Points on a hilly landscape, in no order, each with its height.
A ball rolls from a point to whichever of its 2 nearest points has the largest drop for the distance, and stops where none of them is lower. Distance is the straight distance between rows; heights are no part of it.
konu: [116 143 128 172 129 145 140  94 120  72 184 158 100 152 112 170 109  86
 139 117 132 145 154 163 162 139 144]  h=5.81
zupiz: [136 105 110 120  76  85  94 201 112 116 108 116 155 102 112  92 161 118
  83 138  78 172 128 102 108 115 130]  h=0.95
regi: [114 120 144 125 118 136 127 139 110 147 166 136 147 149 164 111 143 103
 193 137 142 149 198 171  98 181 128]  h=1.43
pulu: [ 92 141 130 111  90  91 147 119  95 114 151  91  94  81 158 167 163  89
 140 113 142 154 137 118 196 105  96]  h=1.66
zase: [104 104 171 139 151  90 161  47 104 117 123 141 158  87 141 147 155 134
 159 120 143 134  97 139 123 162 124]  h=3.33
Zanu: [102 151 144  98  80 101 139 163 129  66 110 163 148 109 144 112 104 107
  95 146 123 132  91 160 174  89 125]  h=0.98
Zetim: [119 141 103 101 127 100 114 112 106 131 132  96 156  96 123 189 150 111
 148 137 142  94 168 107 130 140 133]  h=2.32
Pitir: [137 144 149 140 140 159 195 150 166 113 112 144  89 123 124 169  99 126
 162 118 160 118 152 126 191 120 144]  h=1.23
budek: [154 135 153 125  94 134 156 137 117 112  76 148 128 117 182 151 128 166
  56 126 121 104 156  90 133 163 123]  h=0.97
mepe: [131 135 142  99 137 138 181 171 149  98 136 144 142 131 132 137 108 102
 149 113 151 132 143 169 188  97 128]  h=1.63
Tetez: [113 107 121 140 122 176 107  82 117 143  92 151 122 117 114  69  80 163
 208 122 115  99 182 152 139 143 129]  h=2.90
Tif: [113 109  77 158 172 146 118  88  96  89 155 135 131 117  65  88 146  77
 163 126 125 131 136 159 122 106 116]  h=4.92
Zesin: [125 111  84 133 108 128  74 110 115 140 113 127 150  95 101 104 124  80
 153 165 139 126 106 104  51 150  93]  h=3.08
pivu: [114  99 152 149 134 124 125  94 130 178 126 111  99 135 122  97  88 149
 145 124 132  82 138  58 108 148 170]  h=4.03
bup: [146 129  74 119 182 122  88 120 168  93 149  99 104 116 110 161 115 105
 107  80  93 142  89  86 154 112 132]  h=2.21
sil: [105 125 130 117  79  76 135 102 168 124 140  99  96 120 130 189 118 178
 142 120 133 126  68 103 152 169 168]  h=0.93
Siduz: [166 149 141 125 126 145 129 161 135  65 141 153 163  96 141 121 118  68
 127 141 158 127 189 199 210  87 123]  h=1.98
ren: [176  78 142 114 108  58 152 157 174 152 118 124 121  92 126 155 152 180
 128 131  98 124  67  70 119 118 162]  h=3.11
ril: [135  98 148 156 186 137 140 144 147 156 182 114 113 157 145 133  85 108
 156  78  95 157  56 118 149  88 127]  h=4.35
mer: [166 107 150 196 128 141 172 146 161 167 176 119  96 118 106 147  62 140
 131  95  80  99  87  82 126 107 134]  h=2.48
luzab: [112 164 135 121 101  80 145 101 109 155 167 130 129 146 144 151 112 121
 153 154 162 109 130 157 102 188 153]  h=1.61
det: [123 121 131 142 145 184 145 155 101 124 144  92 117  96 113  72 123 123
 138 126 118  98 112 155 157 137 125]  h=2.33
vod: [109 167 106 125 127 145 179  96 101  97  85 158 135 131  92 146 183 137
  75 166 127 131 128 168 108  98  97]  h=5.84
Zik: [ 56 161 119 138 130  81 198  74  96 122 138 116 127  93  76  87 178 130
 131 144 153 133 106 195 151 139 135]  h=3.62
dape: [121  99 112 122 115 129 110 178  85 101 122 136 115 134 137 152 179 109
  84 107 111 193 172 121 145  85 124]  h=0.92
Rop: [159 124 162 118 134 132 151 124 100  68 114 137 145 122 177 174 162 132
  32 114 127 112 173 120 184  89  82]  h=1.50
Voze: [158  92 143 134 168 102  91 150 141 180 104 121 132 135 142 147  72 145
 136  73 133 128 151  66 135  88 159]  h=4.56
Fikug: [178 110 176 130 126 103 129 134 176 153 114 154 141 118 180 103 100 162
 120 117  84 133  89 145  88 129 105]  h=2.37
zuv: [138 110 131 181 116 153 162 124 169 147 153 161 106 131 125 151  98 147
 161 132 127 142  77 100  76 167 135]  h=6.08
big: [122 159 127 144 135 160 132 129 126  93 116 142 101 161 102 114  93 120
  72 115 147 111 133 117 165 121 183]  h=2.43
reni: [153 151 127  96 158 153  84  88 142  99  62 144 147 143 140 137 172 163
  62 123 113 139 212  99 163 129 119]  h=2.77
Bonis: [145 108 158 140 154 133 128  93 140 160 118 182 109 136 144  46  94 115
 119 145 101  85 145 110  61 131 102]  h=4.39
reg: [109 141  97 129 111  94 125 139 175 177 163  66 107 151  76 123 100 149
 156 153 158 124  94  97 116 179 177]  h=5.58
Rigo: [135 115 112 121 131  69 110 140 100 125 103  83 147  60 122 149 134  82
 143 117 132 135 166 103 139 102 107]  h=2.57
zun: [163 119  78 106  65  86 114 196 138 189 142  66  81 118 108 149 126 171
 102 115  92 134 104  88 148 136 131]  h=1.49
nozu: [144 114  88 111 179 115 118  89 119  89 139 166 179 120  84 117 154  83
 181 132 129 114 180 154 118  70 125]  h=4.75
pupo: [110 150 118 163  68 109 150  80 127 163  99  91  68 133 106 136  77 203
 105 107 120 100  72 107 128 133 125]  h=2.02
dif: [ 96  94  90 136 161 157 171 143  98 151 141  81  96 129 102 121 126 128
 165 121 174  92 147 109 153  83 101]  h=3.32
Dibuz: [152 128 130 124 134 163 149 108 111  64 110 182 211 117 139 137 141 119
 120 167 128  72 119 164 121 116  77]  h=5.46
pime: [110 134  46 143 158 174 142 153 101 147 131  67  93 121  63 130 124 114
 170 116 176 117 129 153 178  98  71]  h=3.61
vogu: [128  73 182 161 141 175 138 131 160 150 138 156 148 131 156 105 122 162
 193 127  97 133  88 119 125 125 127]  h=4.08
mas: [138 152  87 167 161 141 105 113 168  73 160 137  91 150  96 140 111 110
 114 109  81 140  77 124 137 139 137]  h=2.47
zano: [137  96  89  97 129 154  99 124 146 135 119 154 154 108 116 102 161  90
 160 201 104 116 111  90  65 141  89]  h=3.31
Tusez: [115 147  97 159  97  64  87 138 130 171 181  48  74 152 104 152  71 120
  96 114 171 121  65 107  95 116 130]  h=3.04
lekon: [ 79 151 167 131 127  82 164  50 109  95 109 136 144  97 107 144 154 136
 156 129 145 127 124 197 161 144 126]  h=3.51
bov: [135 100 171 119 124 128 132 153 145  63 126 173 200 151 131 115 160 104
  84 143 159 103 175 126 157  93 151]  h=4.55
nadom: [ 83 155 112 150 143  87 178 123  80 139 125  96 126  72  74 109 159  73
 168 142 178 141 125 189 154 131  93]  h=3.30
Vode: [153 137  89 137 128 146 156 136  97 152 125 121  93 112 114 119 112 140
 102 123  96  79 148 140  87 122 100]  h=3.88
faz: [150 181 108 139 135 169 155  94 110  76  93 197 159 126  91 135 146 109
 104 153 149  87 152 194 111 106 104]  h=5.65
Foli: [126 131  88  90 126 128  90 131 136 103 126 183 176 148  77 131 125  84
 184 141 126 121 199 157  98  92 130]  h=4.59
tesal: [108 145 125 100 135 114 113  88 111 117  84 137 160 120 134 155  93 146
 168 117 164 127  83 153  90 105 119]  h=3.50
Zudob: [112 107 129 138 137 213 141 106 122 131 118 129 111 111 109  34 136 163
 177 134 102  89 158 161 144 138 118]  h=2.62
sufus: [135  98 155 131 169 136 100 120 175 185 167 143 104 194 130  88  94 167
 129  94  88 133  78 112 107 115 186]  h=4.80
Kod: [134 121  94 130  61  87 110 164 143 156 126  89  39 116 134 171 120 157
  95  91  98 191 103 116 160 110  91]  h=1.10
goz: [109  74 127 134 182 147 143 115 147 152 125 145 110 164 127 108 128 136
 115 121 146 131  94  66  64  99 168]  h=5.04
migu: [134 161 109  82 152 114  99 152 175  97 117 102 135 103 120 135 120 123
 104 124 110 133  71  97 184 132 146]  h=1.96
zedi: [104  75 198 146 144 183 132 108 173  99  95 174 166 144 154  92 103 171
 161 125 131 141 143 132 134 115 150]  h=4.24
sarar: [112 146 120 117 145 160 124 123 140  90  64 157 169 134  78 175 181 102
 159 164 171 159 180 138 133  95 145]  h=3.65
bunat: [144 128 160 147 102  89  87 157 117 157 137 110 101 131 159 146 118  98
  95 122 131 165 155 108  79 165 128]  h=1.02
dogo: [101  99 150 116 136 136 100 124 127 170  99 147 159 142 124  83  79 152
 196 135 149  78 137  79 104 113 180]  h=4.23
Fima: [137 125 105 135  98 128 101 151 115  99 143 108  77 110 150 141 123 140
 105  90  69 173 120 147 178 117  85]  h=0.68
tudag: [100 127 109 176 146 127 114 140  96 174 162  47  67 137 110 123  70 115
 110 116 167 107  97 104 128  93 119]  h=3.39
por: [102 185  99 135 163 186 144  93 120 154 120 132 121 176 115 125 196 116
 106 142 146 155 114 171  58 145  89]  h=6.25
gefom: [107 146 177  97 103 147 133 142 101  79 129 140 203 120 161 122 158  97
 114 167 162 100 141 158 171 119 153]  h=4.47
Sili: [177 122 110 107 124 126 100 139 173 115 152 190 148 152 160 119 135 125
  85 137  77 141 164 136  94 166  86]  h=0.73
zeru: [100 152 111 156  64  68 128 131 126 169 130  60  49 118 113 120  93 158
  74 120 161 139  82 115 139 133 113]  h=2.59
sobi: [114 103 155 152 140 129 160 135 102 110  94 137 122  88 132 103  77 142
 136 100 129  81 138 122 191  78 140]  h=2.80
tevub: [139 147 128 132 142 182 155 141 173  96 182 169 120 182 137  88 122 126
  97 141 131 108 164 146 136 172 169]  h=1.79
natu: [104 147  73 132  97 149  95 129 104 133 101 139 115 167  62 100 164 120
 116 140 117 117 222 110 126 107 159]  h=4.11
kupof: [121  96  80 185 106 113 129 174 164 182 144 101  87 135  80 104  77 127
 143 118 100 129 128  97  85 111 108]  h=4.07
rure: [117 172 133 142 148 125 107  80 132  84 182 171 141 177 112 130 140  87
  84 137 123 132 180 168 134 142 173]  h=5.66
Bal: [102 102 106 189  94 102 100 106 132 163 158 115 119 142 101 159 102 107
 191 145 164 147 130 117  69 158 105]  h=2.11
Fip: [178  94 150 131  74 125  84 146 145 205  79 174 112 153 160  82  89 193
 139 115  94 169 153 111  71 131 132]  h=1.87
ruge: [121 112 118 122 153 123  84 131 143 109 111 178 155 143 101 121  89 111
 178 128 159 114 165 105 116 108 178]  h=4.40
tabi: [107 120 107 133 163 123 126 101 102 170 186 115 122 129 114  93 151 118
 212 129 148 133 171 166 123 194 107]  h=0.96
batis: [161 136  93 103 132 133 100 103 131 163 104 128 122 123 139 142 203 162
  96 145  84 140 188 103 101 185 105]  h=2.28
zek: [ 75 129 106 165  86 125 127 104  96 125 111 124 133 125  86 145 105 128
 201 139 169 132 139 150 116 159 132]  h=2.53
zil: [ 99  96 122 189 111 170  93 150 115 160 163  78  93 175 108 118  69 117
 118  95 152 134 124 101 103  95 149]  h=3.64
ketap: [144 118  84 114 133 162 167 162 114 127 133 151  98 148 118 105 120 175
  88 104  97  75 115 125 140  85 108]  h=3.60
besi: [ 90 126 136  96  96 105 189 136 104 122  80 137 130  94 142 153 140 118
 150 130 190 140 143 134 172  59 121]  h=4.10
nagit: [ 62 132  64  93 113  69 153 113 123 136 101  81 108 107  82 149 198 138
 111 122 126 176 136 132 156  93 110]  h=3.69
nogef: [103 101 114 156 103 143  94 124 109 163 179 143 122 160 135 130 109  78
 191 152 132 168 159 137  64 162 119]  h=1.78
vilot: [105 108 125 188 109 194 198 166 107 100 117 129  86  96  92 128  91 130
 135 132 147 141 111 154 136 101 108]  h=6.34
guz: [ 72 141 119  96 128 133 151 121  88 129  84 104 146 132 100 150 128 148
 167 127 199 132 125 141 131  77 119]  h=3.82
ladi: [116 190 119  95 105 106 194 145 150 130 162 109  97 129 156 166 135 132
 110 136 155 135 109 143 193 175 143]  h=1.00
lumu: [176 110 144 164  92 121 164 176 148 191 138 112 103 106 122 168  79 130
 119 132 110  87  95  49 121 123 141]  h=2.70
sutu: [132 139  97 121 137 173 118 101 127 125  87 165 145 141  73 133 192 113
 139 157 161 121 234 131 132  93 141]  h=3.86
pazak: [148 166 153 113 117 100  87 150 108 143 147  95 101 153 191 183 101  96
  74 115 166 161 121 134 114 139 137]  h=0.66
fudog: [156 125 137  91 124 119 115 167 162 112 156 141 169 159 149 114 149 144
  70 139 122 114  62  91 104 133 158]  h=4.93
kun: [ 91 113  95 105 135 127 116 120 113  89  73 107 137 105  75 126 199 135
 109 129 114 164 145 117 149  69 135]  h=3.90
fufu: [ 94 162 104 115 104 134  89 146 103 155 109 117 132 181  88  83 151  99
  78 150 136 146 184 118  85 127 180]  h=4.30
vepuv: [126 174  41 111 138 163 140 134 103 137 143  73 104 140  83 150 154 115
 129 109 145 129 127 150 145 110  96]  h=3.89
Leg: [151 127 106 119 128 129 112 151 142  95 153 155 115 143 155 129 132 149
  99 105  66 158 144 168 150 133 117]  h=0.33
Tor: [173  77 165 146  84 111 131 154 151 157  98 189 123 125 157  83 108 171
  96 114  67 158 121 116  80 121 115]  h=2.15
Zaduk: [101 173  74  87 153 177 149 124  82 110 120  99 135 135  89 119 188 131
 129 125 134 129  88 174 158  87  94]  h=4.14
bizat: [153 130 162 114 142 166 124 103 153  97 133 157 224 146 172 126 178 118
 132 175 123  98 117 146  97 175  91]  h=5.44
kiv: [ 86 128 161  98 108 115 175 143  95  89  79 139 196  89 137 122 147 142
 160 153 161 101 150 137 139 105 142]  h=4.31
bodeb: [126 124 160 158 156 166 132  93 163 137  73 109 134  96 146 123 158 123
 136 135 140 161 130 100  79 167 102]  h=3.05
pumup: [ 98 141 126 119 177 153 133 111  94 149 154 107 132 150 120  97 148 138
 189 103 166 156 116 189 137 165 120]  h=1.41
Tidu: [128 146 150 133 164 150 151  93 135 102 127 135 201 118 137 136 174  94
 134 195 158 105 107 117 116 180 119]  h=5.34
Kase: [101 141 120  91  77 121  77 158 146 132 106 154 156 152 114  82 135 111
 132 160 113 159 167 123  75 166 158]  h=4.51
kufez: [140  82 148 115 176 118 144 142 170 150 155 163 124 130 149  95 153 128
 144 121  95 126 208 107 119 151 149]  h=4.21
Pitu: [ 90 146 129 133 165 145  87 124  92 125 151  86 129 150 119  92 110 108
 162 101 162 164 115 177 126 112 145]  h=1.76
Nidak: [139  87 159 139 152 161 126 143 163  55  86 178 170 136 107  53 150 110
  70 139 138 117 188 112 150  81 158]  h=4.44
Roto: [112 143 136 150  74  73 134  80 139 162 117 107  80 124 111 158 131 203
 134 129 134 127  60 128  87 169 134]  h=1.44
tuf: [129 150 148 113  86  86 142 118  60 153 100  75  91  91 180 165 157 142
  70 126 133 121 141  84 149 138  99]  h=0.99
Bivig: [149  82 155 133 170  89 120 142 155 180 139 152 126 192 134 126  86 179
 141  76 107 129 120  61 146  81 182]  h=4.67
fes: [109 124 145 136 164 182 128 135 101  96 140 116 121 122 117  60 110  95
 144 128 159 118 111 164 163  91 166]  h=2.09
gesiv: [105 153 133 111 103 121  94  90  99 127  67 146 148 162 124 123 116 169
 123 126 140 125 113 134  85 124 145]  h=3.20
nido: [155 149 151 123 120 141 157 131  95  79 158 128 141  95 160 114 125 106
 116 131 146  66 180 185 223 116 115]  h=2.27
Tos: [117 126 146 143 175  82 171 115 127 113 182  96 108 119 141 151 137  93
 133 106 132 161  84 164 153 137 120]  h=2.82
rivu: [144  98 154 133 181 152 138 100 150 202 158 128 114 163 145 106 123 122
 159 129 156 106  53  92  53 125 138]  h=5.18
Falig: [150 100 155 150 113 166 122  93 163 180 104 121 121  99 150 112 142 156
 185 158 122 128 102 109  73 206 109]  h=2.81
konib: [139  94 177 173 164 165 195 130 161 152 167 132 121 118 114 118 105 145
 184 101  93 145  55 142 153 132 127]  h=4.22
kep: [171  86 115 111  65  98  45 185 120 202 120 127 118 140 145  70 122 170
 130 134  66 155 144  97  75 141 143]  h=1.53
pak: [138 152 120 153 182 139 146 103 112 112 157 160 152 112  79 109 168  69
 157 145 135 132 146 185 133 159 105]  h=5.07
pap: [138 151 111 119 166 136  93  66 163 104 134 160 151 121 115  94 121 114
 155 142  86 109 160 154 111 169 118]  h=2.95
dobin: [175  98 112 125 130 177 112 101 130 154 136 172 143 121 138 128  83 131
 197 155  95  79 159 103  96 147  94]  h=3.74
Zef: [120 108 136 155  97 126 107 143 177 186 171  88 120 145  92 137 110 144
 201 135 138 154  37 108  91 159 172]  h=5.43
Pupur: [126 122 146 115  77 101  83 195 115  90 119 123 138 118 147 146 155 110
  97 132  95 221 144 130 127 132 122]  h=0.65
bep: [140 129 105 122  88 156 157 160  78  88 126 181 120 148 132 108 119 142
  72 117 100 101 141 144 148  94 127]  h=3.36
fufim: [131 161 104 112 174 104 142 133 114 137 179 138 173 134 113 111 178  70
 149 164 125 103 112 166  78 152 101]  h=5.24
tana: [147 149 148 123 157 152 135 100  75  89 144 116 154 128 180 185 166 105
  71 134 142  97 148 138 159 112 100]  h=1.60
Zep: [145  96 124 160 118 173 109 149 124  87 115 150 112 141 136 134 121 128
 123 100 108 164 185 136 154  99 128]  h=0.72
Lise: [138 115  98  99  93  83  72  99 124 154 123  88 121 117 127 162 189 180
 135 134  83 139 156 114  89 171 114]  h=2.03
zedu: [137 114 141 102  89 133 130 149 102 141  87  99 123  94 168 148 167 165
 106 148 137 122 112  90 113 157 115]  h=0.58
dal: [ 80 156 116 173 114 129 130 126  85 134 117 104 136 103  64 109 108 100
 191 155 204 139 136 193 138 150  96]  h=2.93
toziv: [158 158 113 115 156 123  76  94 126 149  71 115 110 121 144 118 169 136
  78 109 103 141 219 121 107 148  88]  h=2.54
Luzol: [104 132 133 129  57  62 173 132  75 137 144  99  85 104 153 174 150 107
  90 116 143 122 138 107 150 119 113]  h=1.32
falot: [122 116 143 100 152 115  88 135 129  98 125 120 152 115 152 156 214 116
 100 102  94 206 172 135 181 100 117]  h=1.16
bofo: [128 179 137 121 124 161 165 147 158 128 146 126 115 132 143 127 136 130
  99 146 142 112 160 148 157 194 155]  h=1.45
Mono: [100 142  73  87 173 132 169 123 111 107  94 113 149 116  82 137 199 121
 123 116 151 124 111 132 163  51 115]  h=4.12
nom: [143 119 113 144  81  85  85 131 112 145 136 115 102 116 150 111  86 135
 120 108  72 145 140 136  87 144 109]  h=1.39
Teso: [137 140 144 112 141 130  96  56 129 114 113 151 143 102 135  96 104 166
 168 133 110  73 180 160 140 167 136]  h=3.17
gekid: [160  78 155 117 137 146 112 120 159 179 150 167 163 138 153 116 105 155
 224 127  81 141 130 116  93 125 117]  h=3.94
safar: [149 114 127  90 138  52 167 142 156 121  95 120 128  72 152 135 166 146
  81 120 116 116 103  77 120 113 129]  h=3.27
fadi: [ 78 167 153 127 118 144 168  97  80 109 103 110 116 109 129 136 193 118
  77 148 133 139 108 154 121 106 106]  h=5.98
Lusor: [159 162 120 114 102  98 116 174 170 121 127 161 171 156 145 141 191 108
  49 154  91 171 166 139  95 161 123]  h=1.08
gipar: [173 107 115 126  73  58  76 122 114 159 144  85 111  95 137 153 154 170
 142 130  98 138 102 130  72 154 106]  h=1.77
sab: [154 157 147 138 144 146 161 124 138 117  94 133 126 113 147 163  79 132
 142 124 160  81 167 112 150 145 129]  h=0.75
linar: [160 116 148 133 181 105 143 122 110 134 163  94 138 119 177 165 117 101
 161  96 143 119 100 142 141 122 108]  h=2.98
nugup: [142  91 133 112 122  73  68 191 135 161 125 113 132 144 144  90 137 133
 116 135  89 188 127  90  90 128 163]  h=1.25
Dovet: [123 158 136  88 107  52 137 121 149 133 168 117  86 138 170 168 106 135
 127 107 131 143  81 132 174 141 171]  h=0.49
vezi: [123 168 123 148 144 159 120 161 194  99 119 162 112 170 109 102  94 112
  81 135 127 139 129 122 130 147 186]  h=2.13
lagi: [152 166 165  71  97 103 108 174 143 105 125 119 194 145 168 153 139 140
  46 160 134 120 105  85 152 151 164]  h=5.03
kedi: [119 201 138  95 136  96 122 142 138 124 120 128 131 160 139 138 172 101
  67 137 108 167 164 172 129 142 133]  h=0.90
Marap: [ 90 124 128 131  82 129 131 124 113 135  76 114  72 122 127 133  86 188
 111 104 134 128  83 116 156  98 115]  h=2.49
resum: [144 112 138 187 142 147 155 107 134 126 170 161  96 164 140 189  92 110
 152 103 133 134 113 130 118 141 125]  h=5.95
Mogid: [146 122 118 186 137 160 135 135 142 133 188  95  73 120 103 153  69 113
 142  96  59 100  94 107 195 143 135]  h=2.20
zom: [132 117 152 130 208 167 108  89 154 114 103 123 153 125 152 156 128 116
 163  99 142 161 119 121 105 118 108]  h=3.24
veta: [182  73 124 110 160  93 131 131 179 179 152 154 137 119 155 118 123 154
 186 108  58 113 169 116 122 123 117]  h=4.09
kole: [142 116 186 113 173  85 140 104 125 127 137 115 171  90 194 141 152 113
 138 119 136 135 108 147 104 147 101]  h=3.14
Malu: [117 189 157 110 117 102 123 148 164  78 115 141 158 134 134 132 131  89
  64 148 135 163 117 173 143 145 136]  h=0.50
zile: [100 127 131 152 167 131 127  97 102  84 151 115 140 101 133 166 146  70
 170 104 158 193  84 155 166 122 106]  h=2.61
rolag: [117 182 108 148 145 194 154 125 138 130  87 141 104 158  97 102 128 123
 113 143 156 151 117 204  85 147  84]  h=6.42
ruz: [ 96 126 126 106 130  52 169 118 149 136  92 104  90  69 115 141 203 129
  78 121 117 174 124 102 153 111 118]  h=3.47
muti: [134 161 122 126 116 130 132 154 125  98 128 125 121  89 131  85  76 130
 100 120  78 115  62 164 176  99 110]  h=1.40
zub: [129 163 145 135 132 130 150 121 147 146 128 114 111 119 149 158  40 140
 145 126 148  79 106 130 150 153 157]  h=1.24
zosad: [ 92 170 143  90 112  73 145 111 126 110 110 110 141  78 139 182 152 114
 170 121 150 158 110 130 194 135 122]  h=1.99
Vipiz: [136 181 140  91  80  71 103 136 105 174 165  87 107 163 154 179 129 134
 111 141 171 138 110 131  97 168 161]  h=1.11
Tuz: [106  86 143 133 175 166 179 155 118 130  85 114 108 101 114 113 131 129
 126 118 157 114 132  93 162  62 146]  h=3.03
mut: [120 102 103 135  82 137 132 155 128 171 102  80 108 114 117 143 131 165
 155 127 127 142 117 110  94 153 105]  h=1.01
pana: [148  93 146 107  83 118 126 206 103 127 137 123 148 134 151 123 119 139
 113 140 113 112  82 111  99 113 150]  h=4.81
bod: [ 84 139 137 118 116  88 144 102 114 119 154 135 144 124 127 179 153 121
 184 125 180 179  52 167 160 136 113]  h=2.34
Toson: [148 104  91 134  64 102 127 187 126 208 157  37  94 103 102 134 133 152
 137 130 135 123 101 113 113 127 104]  h=1.42
vupir: [108 125 137 110 157 126 107  94 127  99 191 159 151 181 115  76 171 111
  68 141  98 109 131 131 107 145 173]  h=5.55
mup: [111 154 117 159 128 191 148 154  94 123  99 115  87 136 119 124  94 119
 131 125 179 149 124 180 130  93  91]  h=6.49
vosir: [124 101 104 135 117 105  98 140 112 105  86 116 145  83 104 153 109 103
 147 133 122 141 110 107 101  97  83]  h=2.79
goro: [174 162 135 117 166 158 145 135 126 118 130 119 144 140 180 146 125 116
  84 137 152  73 158 127 121 131 101]  h=1.26
tob: [182 111 141 116 103  54 144 173 151 189 112 129 114 116 127 160 101 151
 127 131 139  99 101  70  90 123 165]  h=2.92
Bedad: [107  80 125 131 169 168 134 113 178 159 157 158  91 203 122  82 141 166
 119 108 119 130 113  78 100 131 186]  h=4.94
Dovoz: [119 129 144 142 176 148 124  83 101 117 158 137 172 110 120 137 162  73
 171 172 172  93 160 127 116 158 136]  h=5.22
Zete: [136 105 159 131 171 138 129  91 142 108 157 150 165 124 156 139 190 114
 149 124 113 141 224 141 144 149 132]  h=4.33
ner: [167 126  89  92 117 182 104 134 135 139 150 168 147 142 118 112 135 109
 171 178 110  79 162 123  91 165  88]  h=3.53
seneb: [100 116 152 120 167 155 112 108 154 100 109 156 174 149 117 147 154 113
 191 137 164 191 133 154 110 115 132]  h=3.42
fol: [153 103 127  79  95 167 118 174 124  54 125 156 203 124 150 156 127 158
 122 135 112  96 132 125 187  99 135]  h=5.20
vege: [132 122 139  98 173  89  91 108 123 125 170 127 154 150 174  98 160 121
  96 116  96 133 118 139  91 133 158]  h=5.47
todig: [126 123 141 173 111 182 170 178 149 122 106 153 120 122 111 144  94 122
 139 149 136 134 109 112 102 134 146]  h=6.20
bab: [142 153 159 141 190 118 132 114 129 147  98 123 127 107 144  72 106  99
  92 133 148  95 164 108  79 126 126]  h=4.60
Lur: [145 153 120  99 160  67 132 134 117 136 216 106 151 138 147 101 158  86
 123 139 109 114 122 183 110 159 124]  h=5.36
giv: [122  93 151 149 157 136 119  85 158 178 171 107 128 144 118 124 134 131
 197 138 148 144  28 107  85 174 144]  h=5.31
Dute: [137 144 139  94  90 110 118 165 126 126 119 147 167 130 148 109 122 122
 129 156 125 154 112 146  69 160 143]  h=4.66
bobe: [ 75  87 139 169 145 142  87  94  90 155 142  73 104 169 128 114 100 142
 146 103 152 118 145 104 120 131 164]  h=3.85
mese: [152 131 148  82  77 144 123 167 139  78 120 131 189 122 183 156 126 143
  78 155 123  98  79 108 189 139 138]  h=5.11
dup: [159 146 128  96  87 166 150 141 126  49  86 192 195 144 123 156 124 149
  93 147 132  93 140 158 159 117  94]  h=5.32
dibar: [124 155 111 121 128  92 105  89 105 153 160  84 128 134 125 181  97 123
 173 124 154 105 150 123 124 176 139]  h=2.01
sez: [113  93 117 155 106 132 115 177 128 198 171 118 101 169  98 128  70 123
 136 117 118 112 105  76 107 105 170]  h=3.84
muz: [131 167  83 159 123 142 149 122 132 112 148  94  80 131  98 163  64 137
 138 107 126 100 123 118 187 156 130]  h=1.80
Luv: [186 107 167 109 143 154 106 109 186 165 102 154 135  98 180  93 130 166
 130 144 103 124 119 110  77 164 111]  h=2.58
lat: [116 165 116 100 127 141 141 119 106 144 128  94 120 143 138 145 199 149
  82 131 125 161  88 170  86 134  99]  h=6.11
zud: [152 124 113 145 175 151  87  72 181  96 148 186 108 140 106 114 117 121
 117 119  74 123 124 133 122 153 127]  h=2.73
darum: [ 86 157 120 155 104 159 128 126  77  83 133 129  63 159 101 127  88 102
  88 114 155 127 130 144 183  85 151]  h=2.76
vad: [171 113 159 132  97  90 139 127 116  69  84 186 169 118 166 140 150 148
  45 113 115 113 184 103 177 117 107]  h=1.28
sopa: [136  89 181 143 134 166 110 156 171 111  91 169 156 140 152  69 122 126
 102 125 117 135 174  91 150 113 161]  h=4.34
dabeg: [ 93 148 107 117 107 130  85  93  89 112  38 132 113 154 115 130  80 188
 103  94 142 138 116 115 137  98 139]  h=2.89
pog: [126 139 172 112 146 141 163 115  87  96 133 112 127  94 167 120  82 136
 140 125 145  79 108 151 219  92 125]  h=2.56
Biri: [158  90 167 140 178 137 112 159 149 148 134 110 135 125 169 143  75 126
 115 103 123 123  84  74 151  88 148]  h=4.46
Zeki: [169 109 115 149 133 133 143 107 118 184 136 153  92 128 145 107  95 135
 114 134 113  60 125  86  49 142  99]  h=4.17
pese: [141 138 124 110 104 119  91 156 170  96 125 133 150 114 122 110  74 152
 114 122  78 116  90 141 201 124 151]  h=1.70
lopop: [128 141 120 133  95 144 139 157 101  68 123 160  85 138 134 119 108 145
  82 104 129 123 133 134 222  59 124]  h=3.10

Where does a ball stop that starts at each point below?
ner | pazak
zase | zedu
Kase | Pupur
bep | Dovet
todig | Dovet
bizat | Dovet
pap | Malu
besi | Dovet

Call two points neighbours if one is among the 2 nearest of the other. Go from one point of each pair to the other, from neighbour to neighbour, staying as low as possible. Name the highest point that can't be avoided.
Pupur and sab | tana
Malu and zedu | zun
Malu and Pupur | Lusor
tabi and sab | Teso
Pupur and Leg | dape
